Each row is a point on a landscape with many valleys, with its height.
From any point a ball rolls to the lowest of the 6 points nearest to it. It stops when none of these is lower. Distance is the straight distance between rows; heights are no part of it.
J_504 h=670: [  2 -12  16  -1  -4  -6   7 -11   7 -14   7  18  -5   8  -5  -4 -10  -6
   0  -9  -9   4  11  -8  -5  10   8   6]
J_136 h=682: [ -4  -2  -2 -14   2  -3   9  12  -8  -8   9  20  -5 -14 -10 -11   3   3
   3 -12  -2  -6  -3  -4 -14  -1 -18   0]
J_244 h=821: [ 11   0  21  -3  -2  -3  15 -10   2 -11   3  13   7   0  -3  -1 -14 -19
  -6 -10   2   2   5 -21   2  13   2  15]
J_880 h=399: [-27   6  -9 -16  -1  -3 -24  -2  -3  -5   4  13 -12   2   9 -11   4   4
   4   0 -16 -11  13  23   0  -5   7 -19]
J_366 h=192: [  4 -27  24  15   8   1   3 -13  11 -13   4  -8   0   3 -10  -7 -11   3
  -2   6 -14  15  -2  18  -3  -2   8   7]
J_234 h=605: [ -7   9 -25   0   6  15   2   8  -2  11 -13  -5  -3 -20  -8  11  11   7
  -5   6   4   7  -8   9   1 -12 -12   3]
J_91 h=630: [  6  -5 -15 -14  -2   8   5   9   1   9 -18   4  -5   1 -14   4  12  -8
  13 -11   1   2 -13  -5  -9   2  -9  -3]
J_752 h=490: [ 24  -2  -7   7   5  10  22   3   3   5  -5 -27  14  22   2  16  -2   8
  14  10   6   9 -17  10   5   3  -2   4]
J_787 h=642: [ 21   6  -6  10  -8   5   2  -3   4  23 -14 -11  10  19  11  11   5  -6
   4  -4  12  -7 -11 -17   5  11   5   0]
J_620 h=80: [-22   7  -4 -20  -7  -5 -15  -4  -4 -11  10  16   2   6  13 -11  -2  -5
   3  -6 -10 -17  14   3  -3  -2  -2 -16]
J_782 h=678: [ 18 -10   7   9  -6  -3   1  -1  10  11   1  -2   5  23   5  -1   4  -1
   8  -6  -1  -4  -7 -17  -1  18   9  -1]
J_622 h=326: [ -4  -2  11   4  -1 -11 -11  -4   1  -6  15  -5  -1   5   3 -10  -6  10
   0   4   1   3   8  -4   0   1  10   3]
J_601 h=735: [  4  -8 -13 -11  -6   1   1  13  -2   5 -11  17  -4  -4  -2 -12  12 -10
  14 -24 -10 -13   6 -12 -18  12 -14  -7]
J_840 h=637: [ -4  -4  20 -11   3  -5  20  -2  -4 -30  11  28   3  -3  -9 -10 -18  -1
  -8  -6 -11   0   8  -1  -6   3  -4   7]
J_588 h=455: [-12  14 -25  -5  12   8   7  11  -6  10  -4  -2   9 -28  -7   7   2   0
 -18   0  11   6 -10   5   3 -10 -21   9]
J_282 h=442: [ -3  13   5   9  -7  -6 -15  -8   2  -2  16 -11   3   7  13   3  -1   8
  -6   8   2  -2  14  -9  10   2  21  -3]
J_280 h=592: [ -5 -17   8  -7   1  -6   6   1   3 -15   7  20 -10  -8 -12 -12  -2   2
   6  -5 -10   5   1   5 -12   0  -4   4]
J_257 h=667: [ -3   6  -7   9  -7  17   7  -6  -1  11 -24 -10   2 -18   1  19   8  -2
 -12  11   6   1   4  11  16 -14  -2   6]
J_36 h=388: [ 10  -1 -17   3   7   1   5   8   4   5  -6 -17   5   4 -13   6   5  18
   4   5   1   5 -21  12  -8  -6 -12   2]
J_974 h=152: [  8  13  -8   0  -2   2  -5   8  -6  21  -9  -5   3  -3  10   0  11 -16
   4 -14  10 -12   5 -24  -2   7 -10   2]
J_52 h=758: [  4   2  -3  -1   3   7  12  -4   6   6 -15   6  -3  -8  -6  10   0 -22
   0   2   7   5  -2  -4   5   4   0   8]
J_675 h=609: [ -3  10 -12   2   8   6  12   4   4   7  -3 -10   8 -22  -8  13  -4  -5
 -16   4   9  12  -5   3   8  -4 -14  15]
J_685 h=584: [  4  13   6  12   1   3   7 -15  -5  12  -8 -18   9 -14   8  15  -4  -3
 -15  11  16   7   5  -7  19   0   3   8]
J_692 h=306: [  4 -20  11   3  -2  -9  -4   1   7  -4  15   2  -6  20  -1  -9  -1  17
   6  -9  -2   3   0  -9 -11   7   3  -6]
J_701 h=137: [  5  21   7   3   6  -2   0   7 -13  11   5 -11  14 -14   7   0  -4 -11
  -9  -3  21  -2  -1 -29   8   3 -14  11]
J_882 h=107: [-11  10 -10   0   7   1   1   5 -11   5   8  -3  -2 -23  -5   1   1   7
  -8   7   8   8  -1   6   2  -8  -8   2]
J_97 h=488: [ 27  -6 -14  17  -3   6   4   9   9   9  -9 -13  12  25  13  13   2  18
  23   7   9  -4  -9  14   0   2   6 -11]
J_46 h=593: [ -8   8   8   7  -4   3   0 -16   1  -3  -4  -7   4 -11  11  17   0 -12
 -19  14   6  -1  18   5  21  -1  22   5]
J_633 h=400: [ -3 -20   0  12  -4   3  -9  -4   4  -4  -7   5 -12   9  -7  -3   5   4
   3   4 -18   9   0  20  -4   1  19  -4]
J_484 h=483: [ 13  -9  -3   4  -6  -5  -6   3   3  10  -2   3  -1  13   0  -5   6   1
  12 -12  -1  -6  -4 -17  -7   8  -2  -2]
J_171 h=507: [ -6  12 -15   4  -1  10  -2   5  -9  12 -15  -1  -4 -12   7   6  15   2
  -4   4  12  -1   4   1   7  -8   1  -7]
J_9 h=659: [-12  20  -3  -6   4   7  14   2  -7  -1  -5  12   1 -20   0   3  -3 -26
 -11  -3  12  -1  -2   0   8   2 -16   7]
J_833 h=676: [ 19 -10  15   7  -1  -5   4  -6   8   8   5  -5  10  15   4   0  -8  -6
   0  -9   5   0  -5 -22   1  13   0   9]
J_197 h=588: [  5  14   1   5   2   7  10  -8  -4  13 -15  -4   5  -9   5  10  -2 -14
  -7   3  17   4   1 -12  15   3   0   9]
J_758 h=102: [ 20   8 -19  13   0   4   3   8  -4  13  -7 -21   8  11   5  13   6  26
  12   7  13  -6 -15   7   1 -12 -10  -9]
J_321 h=365: [ 16 -10 -10  -5   8   2   7  13   5  11  -5 -11   2  10 -10   2  10  14
  16  -5   6  -1 -24  -5 -11   0 -11  -3]
J_968 h=26: [ -1 -10  -6  12 -11  -3 -14   0  11  -3   3   7 -11  22   2  -4   4  11
  10  -2 -13   1   3   7  -4   3  18 -13]
J_536 h=622: [  0   0 -18 -15  -1   5   2  17  -5   9 -13  11  -7  -9  -2  -5  17 -11
  10 -19   2 -10   0 -12 -10   2 -19  -8]
J_781 h=474: [ 16  -2  -7  13   8  12  11  -6   0   7  -4 -20  12   6  -5  13  -4  12
  -1  13   6   8  -9  12   5  -9 -11  10]
J_221 h=63: [ 19   5   1   5   4   8  19  -8   3  12 -14 -22  13   5   4  17  -4   0
   0   7  11   9 -15  -4  13   0  -4  11]
J_885 h=353: [  6  14  -9   2  -2  -5 -15  14 -13  16   7 -10   1   0   9  -4   9   8
   3  -7   8 -11   1 -24  -7  -1  -8  -5]
J_393 h=426: [-18  -7   7  -7   1  -6 -17   3  -2 -18  14   9  -9   1   0 -13  -4  15
   4   4 -10   2  10  13  -9  -6   6  -7]
J_957 h=363: [-16   9  16 -10   4  -7  -2  -7  -3 -16   6  12  -1  -5   2  -5 -12 -10
 -12   5  -4   0   9  13   8  -3   5   4]
J_42 h=533: [ -9   6  14  -8   3  -7   5   4  -5 -12  11  10   1  -9  -1  -4  -9  -5
  -3  -1   3   2   5  -2  -1   1  -3   5]
J_359 h=756: [  6   6  -5  -2   2   4   5   4   0  15 -15  -1  -3   0  -5   8   6 -11
   2  -5   8   3  -8 -13   0   5  -4   6]
J_543 h=516: [ 13  -2  -5   1   3  10  16  -4   7   9 -20 -11   4   4  -9  13   6  -3
   1   4   2  11 -15  -3   6  -1   0   7]
J_317 h=579: [-10   2   1   3   2  13   4  -4   0  -4 -15   1  -2 -18   1   8  -1 -12
 -13  11  -1   3   6  17  10  -4   6   2]
J_704 h=556: [ 24   0   4   5   5  -5   4   2   2  20   2 -20  13  17   5   6   2   5
   7  -3  15  -5 -14 -23   0  12  -9   5]
J_905 h=443: [  6   5 -24  -4   1   9   0  14  -1  15  -8   0  -5  -1  -9   5  16  12
   9  -3   4  -2 -16   1 -12  -8 -15  -4]
J_562 h=517: [  7   2  -2  16 -12  -1 -11  -7   7   6   9  -2  -4  22  13   2   5  10
   7   0   0  -7  -2  -9   2   4  16 -13]
J_644 h=585: [ 17  -2   1  -6   8   0  24  -4   8   7   0 -16  19   0 -14  13  -6  -6
  -5  -1  12   9 -17 -14   3   3 -12  18]
J_307 h=454: [-12  -2  11   4   2  -4 -17 -11   3 -14   8  -5  -3  -1   9  -1  -5   1
  -6  13  -8   4  13  13   8  -6  23   2]
J_653 h=439: [ 14  13  -9  11   3  -1  -8   6 -12  20   8 -22  10  -2   7   4   5  16
   1   0  19  -6  -9 -24  -2  -5 -13  -2]
J_406 h=504: [  2   2   1  15   1   4  -5  -8  -5  -1  -3 -13  -1 -12   2   7  -5   6
 -11  15   3   3   5  12   9  -8   8   1]
J_538 h=189: [ -2 -13  11   2 -12  -3  -4  -3  16  -9  27   2  -5  34   9  -8  -3   3
  12  -6 -15  -6  14 -28 -10   3   9 -15]
J_624 h=704: [ 16  -1  -5   6  -4  -1   2  -6   4  18 -14  -2   5  15   2   9   4   1
   7   0   6   1 -11  -7   2   6   9  -3]
J_143 h=398: [ 16   2   0  11  -8  -3 -10   5  -1  17   4 -10   4  17  13  -2   5   0
   1 -10   2 -11   1 -27   1  10  -3  -2]
J_345 h=45: [  7 -17  20  15   4  -9   1  -8  10  -6  13  -7   0   9  -3  -8 -11  12
   0   7  -3  12  -2   5   1   8   9   5]
J_738 h=151: [ 10   7  -2   7  -3  -2 -10   0  -5  16   3  -9   0   8   3   1   4   7
   2  -2   9  -5  -5 -12   0   4  -2  -2]
J_626 h=371: [-19   4   4  -8   5  -5 -22  -3  -5 -12   9   1  -6  -6   9  -6  -4   8
  -4  16  -7   1  12  22   0 -13  12  -5]
J_736 h=684: [  6   3   4  -6   7   2  11   1   3   3   0   1   8 -14  -8   5  -5 -10
  -5  -3   8   1  -7 -10   1   7  -9  11]
J_705 h=459: [-13  -3   2  12   2 -11 -28  -4   4 -11  13  -8  -3   9   7  -9   2  26
   1  12  -4   3  14  17  -3 -16  16 -13]
J_863 h=272: [ 18  -2 -10   7   5   0   4  10   3  13  -5 -15   7  19   0   2   7  18
  17   2   8  -2 -23   3  -7   4  -5  -9]
J_569 h=445: [  7 -10 -14  -1  12   8  14   0  10   3  -6 -13  11  -8 -18  11  -3  -4
 -10   6  -4  14 -15  12   2  -4  -9  19]
J_674 h=494: [ -7  11  -1   4 -11  -4 -21  -6   5  -3  19  -7  -3  19  18  -3   6   2
   5   3  -5 -15  13 -22   1  -7  13 -13]
J_73 h=521: [ -8  -5   1   4  -6   0 -14 -11   9 -13   2   6 -12   2   3  -1   5  -3
  -1  13 -15  -1  17  15   7  -2  26  -6]
J_170 h=731: [-13 -16   5 -19 -12  -4   5  -4   6 -21   3  26  -8   7  -2 -14  -5  -3
  10 -18 -18  -9  14   1 -15   5   2 -11]
J_821 h=495: [ -8  10  -8 -11  -5  -3  -9  14 -16   5   1   3  -5  -9  10 -14  10  -4
   4 -17   1 -16   8 -11  -5   6 -16 -14]
J_235 h=599: [ 18  -6  -5  -5  -3   5   5   8   0  15 -17  -5   2  13  -3   3   9  -5
  13 -12   6  -7 -13 -16  -7   8  -5   1]
J_134 h=833: [-10   1  12 -12  -4   1  18  -9  -1 -15 -10  31   1  -4  -4  -8  -5 -28
  -6 -15  -8  -9   6   7  -2  13  -8  -3]
J_711 h=61: [ -3   8  -1 -15  -1   0  14   8  -8  -3   0  15   3 -14   1 -10   2 -15
  -4 -17   0 -15  -1  -6  -6   6 -19  -5]
J_288 h=484: [ -6  -7  -8   1   2  13   5   3   3  -4 -12   7  -5 -20 -12   3   0 -13
 -10   6 -10   9  -5  20   1  -4  -2   8]
J_694 h=408: [-11 -18   7   0  -3  -8 -17   7   5 -11   7   8 -17   8  -7 -14   5  16
  10  -2 -12   9   2  14 -13   1   8 -10]
J_106 h=466: [-14   3  -5  -2  10   9   6   5  -7  -2  -8   3  -7 -24  -1   3  -1 -11
 -15  12  -3   6  -2  19   4 -11  -3   4]
J_989 h=602: [  3   4   5  17   8   8   5 -11  -5   2   1 -20   9 -18  -5  13  -4   7
 -17  16   2   7   3  12  11 -10   3   9]
J_732 h=505: [-11   3  23 -15   4 -11   5  -3  -8 -25  12  20   7  -3   0  -9 -16  -4
  -6  -3  -2  -1  10   0  -3  -1  -4   3]
J_76 h=435: [-13   5 -10   3  12   9   4   6  -3  -2   1  -6   3 -29  -6   9  -5  -1
 -23  10   1   8  -6  20   8 -12  -9  13]
J_176 h=779: [  1  10 -10  -9   4  14  23   7   4   4 -19   5   7 -11  -5   7   4 -37
  -4  -9  14  -5  -6 -14   5   2 -20  10]
J_431 h=514: [ -7   2 -10  -3   5   9  10   2   0   5 -11   3  -5 -20  -6   7   4  -7
  -5   4   3   6  -5   7   3  -4  -9   4]
J_306 h=315: [  9  13   1  13   3   0   0  -4  -6  12   4 -20   5  -7   1   4   0  14
  -2   7  15   4  -6  -6   7  -5  -6   2]
J_661 h=491: [  6 -14  -8   0  -3   0  -1   1   6   6 -13   8 -13   7  -8   1  10  -2
  11  -2  -6   5 -11   4  -8   8   4  -3]
J_342 h=563: [ -2  -3 -18 -14   6   4   7  14   5   9  -3   2   4 -13 -18   5  10   2
   3  -5   3   4 -13   0 -12  -3 -15   8]
J_200 h=683: [ -6   5   1 -10   4   7  24   3   0  -6 -15  25   7 -13 -10  -2   3 -34
  -9 -12   8  -6  -2  -1   1   9 -21   3]
J_447 h=132: [  4 -14  17   1  -5 -12  -3  -3   1  -8  19   2   2  16   7  -8  -7   9
   7  -8  -1   2  10 -20 -11   1   3   1]
J_58 h=645: [ -2  -9  -8 -10   3  -1  -3  17  -7   2   4   9  -8  -9  -8  -8  11  11
  11 -11   0  -3  -5  -4 -13  -2 -11  -3]
J_729 h=304: [ 11   8 -22   7  -2   7   4   8   2  13 -19 -17  -1   1  -2  14  12  17
   8   4   8  -1 -17  11   0 -10  -9  -3]
J_166 h=448: [ -3  -4  10  12 -10  -4 -15  -7  17  -4  23  -6  -5  30   9  -7   1  12
  12   2 -11  -5   6  -9   1   1  21 -16]
J_162 h=91: [-26   2   6  -7   5   4   3  -8  -4 -12 -11  10 -10 -21   4  -4  -7 -24
 -20   8 -12  -3   6  31  11  -7  -3  -5]
J_672 h=376: [ -5   9   6   1   8  -1   2  -1  -6  -4   9  -4   1 -21  -2   0  -9   1
  -8   6   7  11  -2   4   7  -2  -2   9]
J_112 h=872: [ 14   7  -6  18 -11   3  -2  -6   1  14 -12  -9   0   8  12  17  10  13
  -3   6   9  -6   0   8   9  -5  12  -7]
J_839 h=393: [-14  -8  15   5   8   3  -5  -5  -6 -18   7  -3  -4 -19  -7  -5 -12  -1
 -13  18  -9   3   6  25   0 -11  13   8]
J_452 h=496: [ 13 -15   5  26   1   1  -3   2  12   1   9  -9   5  25   9  -2  -3  28
  14   3   0   4  -5  16  -2   6   8 -12]
J_734 h=428: [  4  -1  -3  13   0  -3  -4  -4  -1   6  -5   2 -10   9   2   2   5   3
   4  -3  -1   5  -2  -1  -1   4  10  -6]
J_96 h=478: [  4  -6   8  -5  -5  -8   0   3  -6  -5  10   8   2   1   4 -10  -1   1
   5 -12  -3  -6   8 -20 -12   7  -4   2]
J_589 h=464: [  3 -19   6  -5  -4  -9  -1   4  -2  -7   6  10  -7   8  -3 -12   4   8
  14 -14  -4  -1   1 -12 -16   7  -5  -4]
J_830 h=520: [ -8   8   0 -15   0  -7  -9  14 -19  -2  11   4  -3 -13   6 -15   4   3
   4  -9   3 -12   3  -9  -6   0 -16  -5]
J_913 h=607: [ -2 -10  -2 -10   0   8  11   1   6  -5 -14  17 -12  -7 -17   2   5 -17
   3  -5  -9   7  -2  12  -6   3  -3   5]
J_25 h=595: [-11  -3  -1 -11  -4  -2  -1   5  -6  -5   3  14  -9  -8  -5  -9   3  -2
   3  -7  -4  -2   2   4  -6   0  -4  -3]
J_528 h=512: [-13   9   4  -7  -4  -2  -7 -10   1  -8  -1  10  -5  -3   5  -4  -7 -15
  -2  -2  -2  -3  14   2   8   6  11  -4]
J_773 h=314: [ -2   9  -8  10   0   1  -7   1  -9   4  -2 -11  -6  -8   0   8   9  15
  -3   9   7   3  -1   7   4 -10   3  -7]
J_631 h=349: [-22   8  -2 -25  -6 -12 -11   1 -11 -16   5  13   5   0  10 -17  -5   1
  -1  -8 -14 -23  14   0 -11  -6 -20 -19]
J_455 h=424: [ -3  19  -6   2   3   5   7   1 -10  12  -6  -4   2 -19   5   4  -3 -12
  -7   3  17   3   1 -11  12  -3  -9   4]
J_998 h=743: [-13  10  11 -22  -1  -8   8  -3  -4 -20  -1  24   4  -5  -3 -15  -7 -12
  -6 -13 -10 -14   8   5  -4   0 -12 -10]
J_746 h=530: [-12   7  16   2  -1   0  -3 -20   9 -12   2   4   0  -1  12   3 -10 -18
 -12  14  -9   0  18   2  21   5  23   6]
J_902 h=718: [  7 -15   0 -10   1  -3   9   9   1  -1  -5  12  -2  -2 -10  -7   3  -4
  12 -15  -4  -6  -3 -17 -14   5 -10   3]
J_303 h=452: [  4  -8   6  24  -7   1 -10 -14   9  -6   7 -11  -2  14   8   5  -3  12
  -8  18  -6  -4   8  12  12  -4  26  -9]
J_54 h=664: [ 18 -10   2  15   1   4  12  -3   6   7 -10 -15   6  19   1  11  -1   5
   7  11  -3   8 -13  15   4   3   8   1]
J_976 h=390: [ -4  -9   0   1   6   7   2  -1   3  -6  -2   4  -7 -14 -15   2  -3  -2
  -4   5  -8  12  -6  20  -5  -3  -1   9]
J_760 h=811: [ -7  -5   9 -18  -2  -8  10   1 -10 -24   4  26   3   0   1 -15  -6  -3
   1 -19 -16  -9  12  -3 -11   2  -7  -6]
J_916 h=544: [ 11  -6   8  18  -5  10   3 -16   2   2 -15 -13   7  -1   3  16  -4   0
 -13  14  -2   3   4   9  14  -1  15   7]
J_657 h=463: [ 21  -2  -2   2   3   9  21  -2   2  13 -16 -19   9  18  -4  13   0   0
   8   4   4  10 -19   1  10   8   1   7]
J_861 h=716: [ -1  -6   2  -8  -3   3  16   0   3  -8  -9  27  -3  -8  -7  -4  -1 -26
   2 -20  -7  -7   4  -3  -8  15 -10  -2]
J_971 h=518: [-12   9  20   6   6  -6  -8 -15  -2 -13  12 -10   6  -7  10   1 -16  -4
 -13  16  -1   3  15   6  18  -5  16  12]
J_795 h=555: [ -6  -3  13  -3 -13  -6  -4 -14   9 -12  17  11  -8  15   5  -7  -9 -12
   1  -3 -11  -2  18  -6  -1   9  14  -3]
J_423 h=690: [ 10   5  -7  -5   7   0   1   8  -2  16   0  -7   4  -8  -8   4   5   2
   5  -4   9   1 -12 -16  -6  -1 -15   9]
J_884 h=548: [ -9  15   5  -9  -2  -4  -5  -1  -9  -1   9   5   3  -5  12  -8  -6 -16
  -5  -8   5 -13  15 -14   7   5  -4  -4]
J_616 h=434: [ 27  -1 -14   2  -4   7   6  11   2  18 -18 -12   8  26   9   8  11   4
  17  -4   9  -7 -24 -10  -1   9   5  -8]
J_476 h=527: [ -1 -22  -6  -3   1   1  -1   7   5  -3  -4  12 -16  -1 -17  -4  10   6
  11  -1 -12   9 -10  16 -14  -3   0   0]
J_897 h=280: [-22  -1   1  -8   8   7  -2   1  -6 -14   3   3  -9 -22  -2  -7  -6  -7
 -13  15 -12  -1   1  28   3 -12   1   2]
J_550 h=513: [ -1  -6  10   1   2  -2   8  -8   4 -10  -6  10  -5  -6  -4   0 -10 -18
  -9   2  -6   8   3  10   6   6  12   9]
J_837 h=140: [  9  -3   6  26   5  -7  -6  -9  -1   2   8 -16   2   8   7   2  -4  26
  -2  11   4   3   2  13   5  -6   5  -4]
J_975 h=628: [  6   9   6   8   0   2   3  -6   2  11  -5  -5   5  -5   5   7  -6 -13
  -3  -3  12   2   0 -20  10   7   5   4]
J_576 h=374: [  4   9   4   4  -3  -8  -9  -2 -10   7  14  -9   4   4   8  -3  -4   3
  -3  -3  11  -1   5 -19   4   7   5   3]
J_169 h=497: [ -9 -17  -2   2   6  -4  -1   7   1  -9   6   7 -10 -13 -16  -8   1  15
   4   3 -15  11  -3  23 -15  -8  -3   0]
J_559 h=318: [-3  1 -2  4  5 -2 -7  0 -7  0  3 -4 -5 -8 -4 -3  3 10 -3  7  0  8 -2 14
 -1 -7  5 -1]
J_105 h=519: [ -4  17 -24  -6   6   3  -8  19 -15  17  -2  -5  -5 -18  -3   0  14  10
   1  -3  13  -2  -7  -5  -4 -10 -15  -6]
J_17 h=423: [ -2  11  -5  12  -2  -9 -19  -2  -6   2   2 -12  -5   1  10   7   8  24
  -3  14   4  -9   9  12   4 -13  16 -12]
J_379 h=502: [ 10   6  -1  10   2   9   8  -6   0  12 -13 -15   5  -7   0  15   1   3
  -6  12   8   8  -3   3   8  -4  -1   4]
J_201 h=501: [ 10  -9  -8  -6  -1   7  12   7   8   9 -12  -5   0   6 -18   6   8   2
   9  -3  -1   5 -19   2  -6   1  -6   5]
J_11 h=447: [-8  8  7 -2 -3 -7 -8 -6 -4 -5 14  0 -1 -3  8 -3 -9 -7 -4  1  6 -1 12 -6
  8  4  8 -1]
J_95 h=322: [  2 -18  16  16   0   6  -1 -14   9  -7  -5  -2  -2   2  -4   4 -11  -5
  -7  10 -15   9   2  18   8   4  17   8]
J_848 h=680: [  4   0  -5 -12   9   1  23  10   0  -4  -4  21  13 -14 -12   0   1 -17
 -10 -13   3  -3  -6 -14  -5   2 -19   8]
J_334 h=416: [-22  14  12 -17   3 -14  -5  -3 -11 -13  12   9   2  -7  10 -10 -12  -4
  -7   2   4  -6  12   2   4  -6  -4  -2]
J_29 h=427: [  7  16 -13  12  -9  -3 -18   5  -8  16  -2  -9  -3   5  15   3   9  12
   2   0  10 -15   4 -19   6  -4   8 -12]
J_531 h=320: [  2  -3   5   5  -6 -11 -15   4  -3   5  19  -5   0  15   9  -9   3  12
   4  -8   2  -5   4 -17  -5   5   2  -4]
J_111 h=462: [ -9  -2   2 -17 -12  -5  -7  -2   2  -8  11  14   0  10   8  -9  -4  -8
   9 -11 -12 -12  18  -8  -6   5   3  -8]
J_204 h=430: [ 21   3  -7   7   9  15  29  -5   2   3  -4 -28  21   8  -3  18  -8   2
  -7  13   2  12 -16   8  20  -5 -10  17]
J_32 h=418: [  5 -17  12  25  -5  -3  -8  -8  18  -5  13  -4  -3  28   5  -4  -4  16
   4   6 -16   4   0   9   1   8  22 -10]
J_380 h=121: [  3  -9   9   3   8  -1  13  -2  10  -4   4   1   5 -12 -18   5 -10  -8
  -9   2  -6  13  -7  10  -3   4  -5  19]
J_212 h=319: [-24   6   4 -24   0 -14 -18   1  -9 -14  16  15   1   2   8 -14 -10  11
   1   3  -7  -8  12   7  -6 -13  -9  -9]
J_141 h=534: [-11   9  18 -12  -3 -11  -9  -7  -1 -12  18   7   8   8   9  -6 -18 -10
  -7   1  -1  -6  17 -13   7   3   6   4]
J_523 h=73: [ 26  -2  10  -3   0   0  18   4   4  12  -9 -14  16   9  -2   8  -1 -17
   3  -5  10   0 -14 -26   6  10  -4  12]
J_892 h=636: [ 16   0  15  -1   1  -6  13   4  -1  -1   6   1   9  -6  -7  -2  -8  -9
  -1 -10  10  -1  -4 -25  -6   8 -11  15]
J_582 h=453: [-19  -5  -4 -22  -4  -8 -13   5  -4 -12   4  21 -12   6   4 -16   2   3
  10  -8 -15  -9  15  15 -12   1  -2 -15]
J_728 h=437: [ 13  -1 -28  -4  -1  12  10  17   5   7 -19 -14   0  13  -9  11  13  15
  14  -2  -2   6 -22  16  -7  -8  -7  -6]
J_315 h=679: [ -2  -2  13   3  -5  -1   0 -13   3  -5   2   8  -5   6   1   2 -10 -15
  -5  -2  -2   5  10  -4   5  11  16   7]
J_488 h=232: [-23   5   6 -13   5  -4 -11  -9  -2 -12  -5  15  -5  -8   8  -7  -5 -12
 -11   8 -15  -7  13  26  10  -5   4  -2]
J_436 h=446: [  6 -18   6   6  -1   0   1  -6   7   1  -6   3  -6  10  -5   1   0  -1
   1   4  -8  10  -5   6  -1   8   8   4]
J_879 h=610: [ 13  -6  12   4   3   1   9 -10   9   5 -11  -7   1   4  -8  12  -6  -9
  -1   8   0  13  -8  -1   4   9   4  12]
J_71 h=153: [-23   6  -7 -12   8  -4  -6   8 -11  -8   3   5 -15 -15  -2 -12   6   6
  -1   5  -6  -2   0  25  -5  -9  -4  -7]
J_56 h=624: [ -8   0 -13   5  -6   3 -14   5  -2   4 -12   4 -17   0   0   0  11  10
   3   2  -4   0   0  13  -3  -6  11 -10]
J_604 h=699: [  7  -3   7  12 -11  -3  -2 -14  10   2   9  -3  -1  18   6   3  -4  -3
   1  -2  -5   1   4 -13  11   9  20  -1]
J_313 h=629: [ 12  -7  -6  -8   4   2  19   8  10   5 -12 -10   6   1 -17   6   1  -5
   3  -5   7   6 -19  -6   1   5  -7  12]
J_178 h=498: [ -8 -17  10  -2   1   0   5  -1   7 -15  -1  16 -10  -7 -13  -5  -2  -9
   0   0 -13  10   2  15  -6   7   6   6]
J_515 h=480: [  4  -1 -29  -4  -2  15   2  13   3   9 -23  -1  -6  -5 -13  10  18   9
   6   2  -3   7 -12  15  -8 -14  -9  -1]
J_786 h=522: [ -8  11 -11   7  -7  -2 -22   1  -1   0   5   2 -12   8  11  -1   9  11
   5   6  -3  -9  12   2   4  -6  17 -16]
J_130 h=458: [-17   8  12 -16  -3  -8 -23  -4   1 -13  31   6  12  16  20  -2 -10   6
   0   9  -6 -14  23 -19  -9  -9   2  -4]
J_896 h=451: [-12  -9  12  -4  -2  -9  -4  -7   3 -16   9  10  -6   4   0  -9  -4  -1
  -1   2 -11   6  12   9   0   0  15   5]
J_575 h=429: [  1  15   1  -4   8   5  12   7  -3   8   5  -1  15 -22  -2   2  -6 -12
 -12  -6  21   0  -7 -16   7   0 -19  12]
J_793 h=657: [ -7   7 -25 -12   4  15  17  12   7   6 -22   1   4 -17 -13  12   7 -16
  -7  -1   7   9  -9   4   1  -5 -16  13]
J_100 h=413: [ 22  -3   2   4   5  -1   8   4   4  11   1 -13  11  15  -2   1   1   8
  13  -2   9   1 -20  -8  -3   6  -6   1]
J_409 h=308: [  7  -6 -10   3  -2   2  -6   6   1   6  -7   0  -5   7  -8  -3  11  12
  10  -4   2   1 -10  -2  -9  -2  -4  -6]
J_81 h=394: [-12  -1   3   0  -7  -6 -17  -5  10  -9  14   3  -6  15   7  -7   0   2
   5   1  -8  -3  12  -5  -1  -2  19  -9]
J_159 h=35: [  5   2  -3   8   2  -4 -11   0  -5   8   2  -9  -5   4   0  -4   5  16
   4   3   6   4  -4  -1  -2  -4   2  -4]
J_637 h=479: [-13  -4  -6   4  -2  -4 -23   0  -3 -10   6  -1 -12   5   0  -9   5  16
   4  10 -10   2   8  19  -5 -11  13 -11]
J_815 h=414: [ -8 -15  12 -11 -10 -10  -4  -2   6 -18  16  17  -4  19   5 -10  -8   1
   7  -9  -9  -4  17 -15  -9   3   9  -7]
J_682 h=375: [-11   7  -6 -11  -5  -2 -13   5 -12   2   3   7  -6  -1   7 -10   6   0
   7 -11  -1  -9   8  -3  -4   0   3 -12]
J_541 h=415: [-14   8   0 -17  -5 -10 -23   9 -12  -3  22  -2   3   3  15 -13  -2   6
   2  -3   2 -12  16 -14  -7  -5  -2  -8]
J_703 h=578: [-20  17   8 -16   7  -8   6   3 -10 -14   7  16   2 -16  -5  -8  -5  -8
 -12  -4   1 -10   1   6   5  -9 -21  -3]
J_669 h=422: [ 14  14   0   9   0   4  -1  -6  -7  18  -4 -15  10  -3   6   9  -4   0
  -2   0  21   3  -3 -23   9   2   0   8]
J_585 h=321: [  1 -17  13  20   4   1  -8  -8   2 -10   4  -7  -5   7  -4  -5  -3  12
   0   9 -13   9   2  18  -4  -4  13  -1]

Call two points neighbours if one is among the 6 nearest of the other. Go from one point of each pair to the other, from neighbour to neighbour, staying as low as possible. Name the highest point that can't be avoided.
J_711, J_620 => J_821
J_882, J_620 => J_880
J_159, J_447 => J_531
J_968, J_758 => J_81
J_758, J_701 => J_576
J_71, J_162 => J_897
J_159, J_71 => J_559
J_882, J_159 => J_773
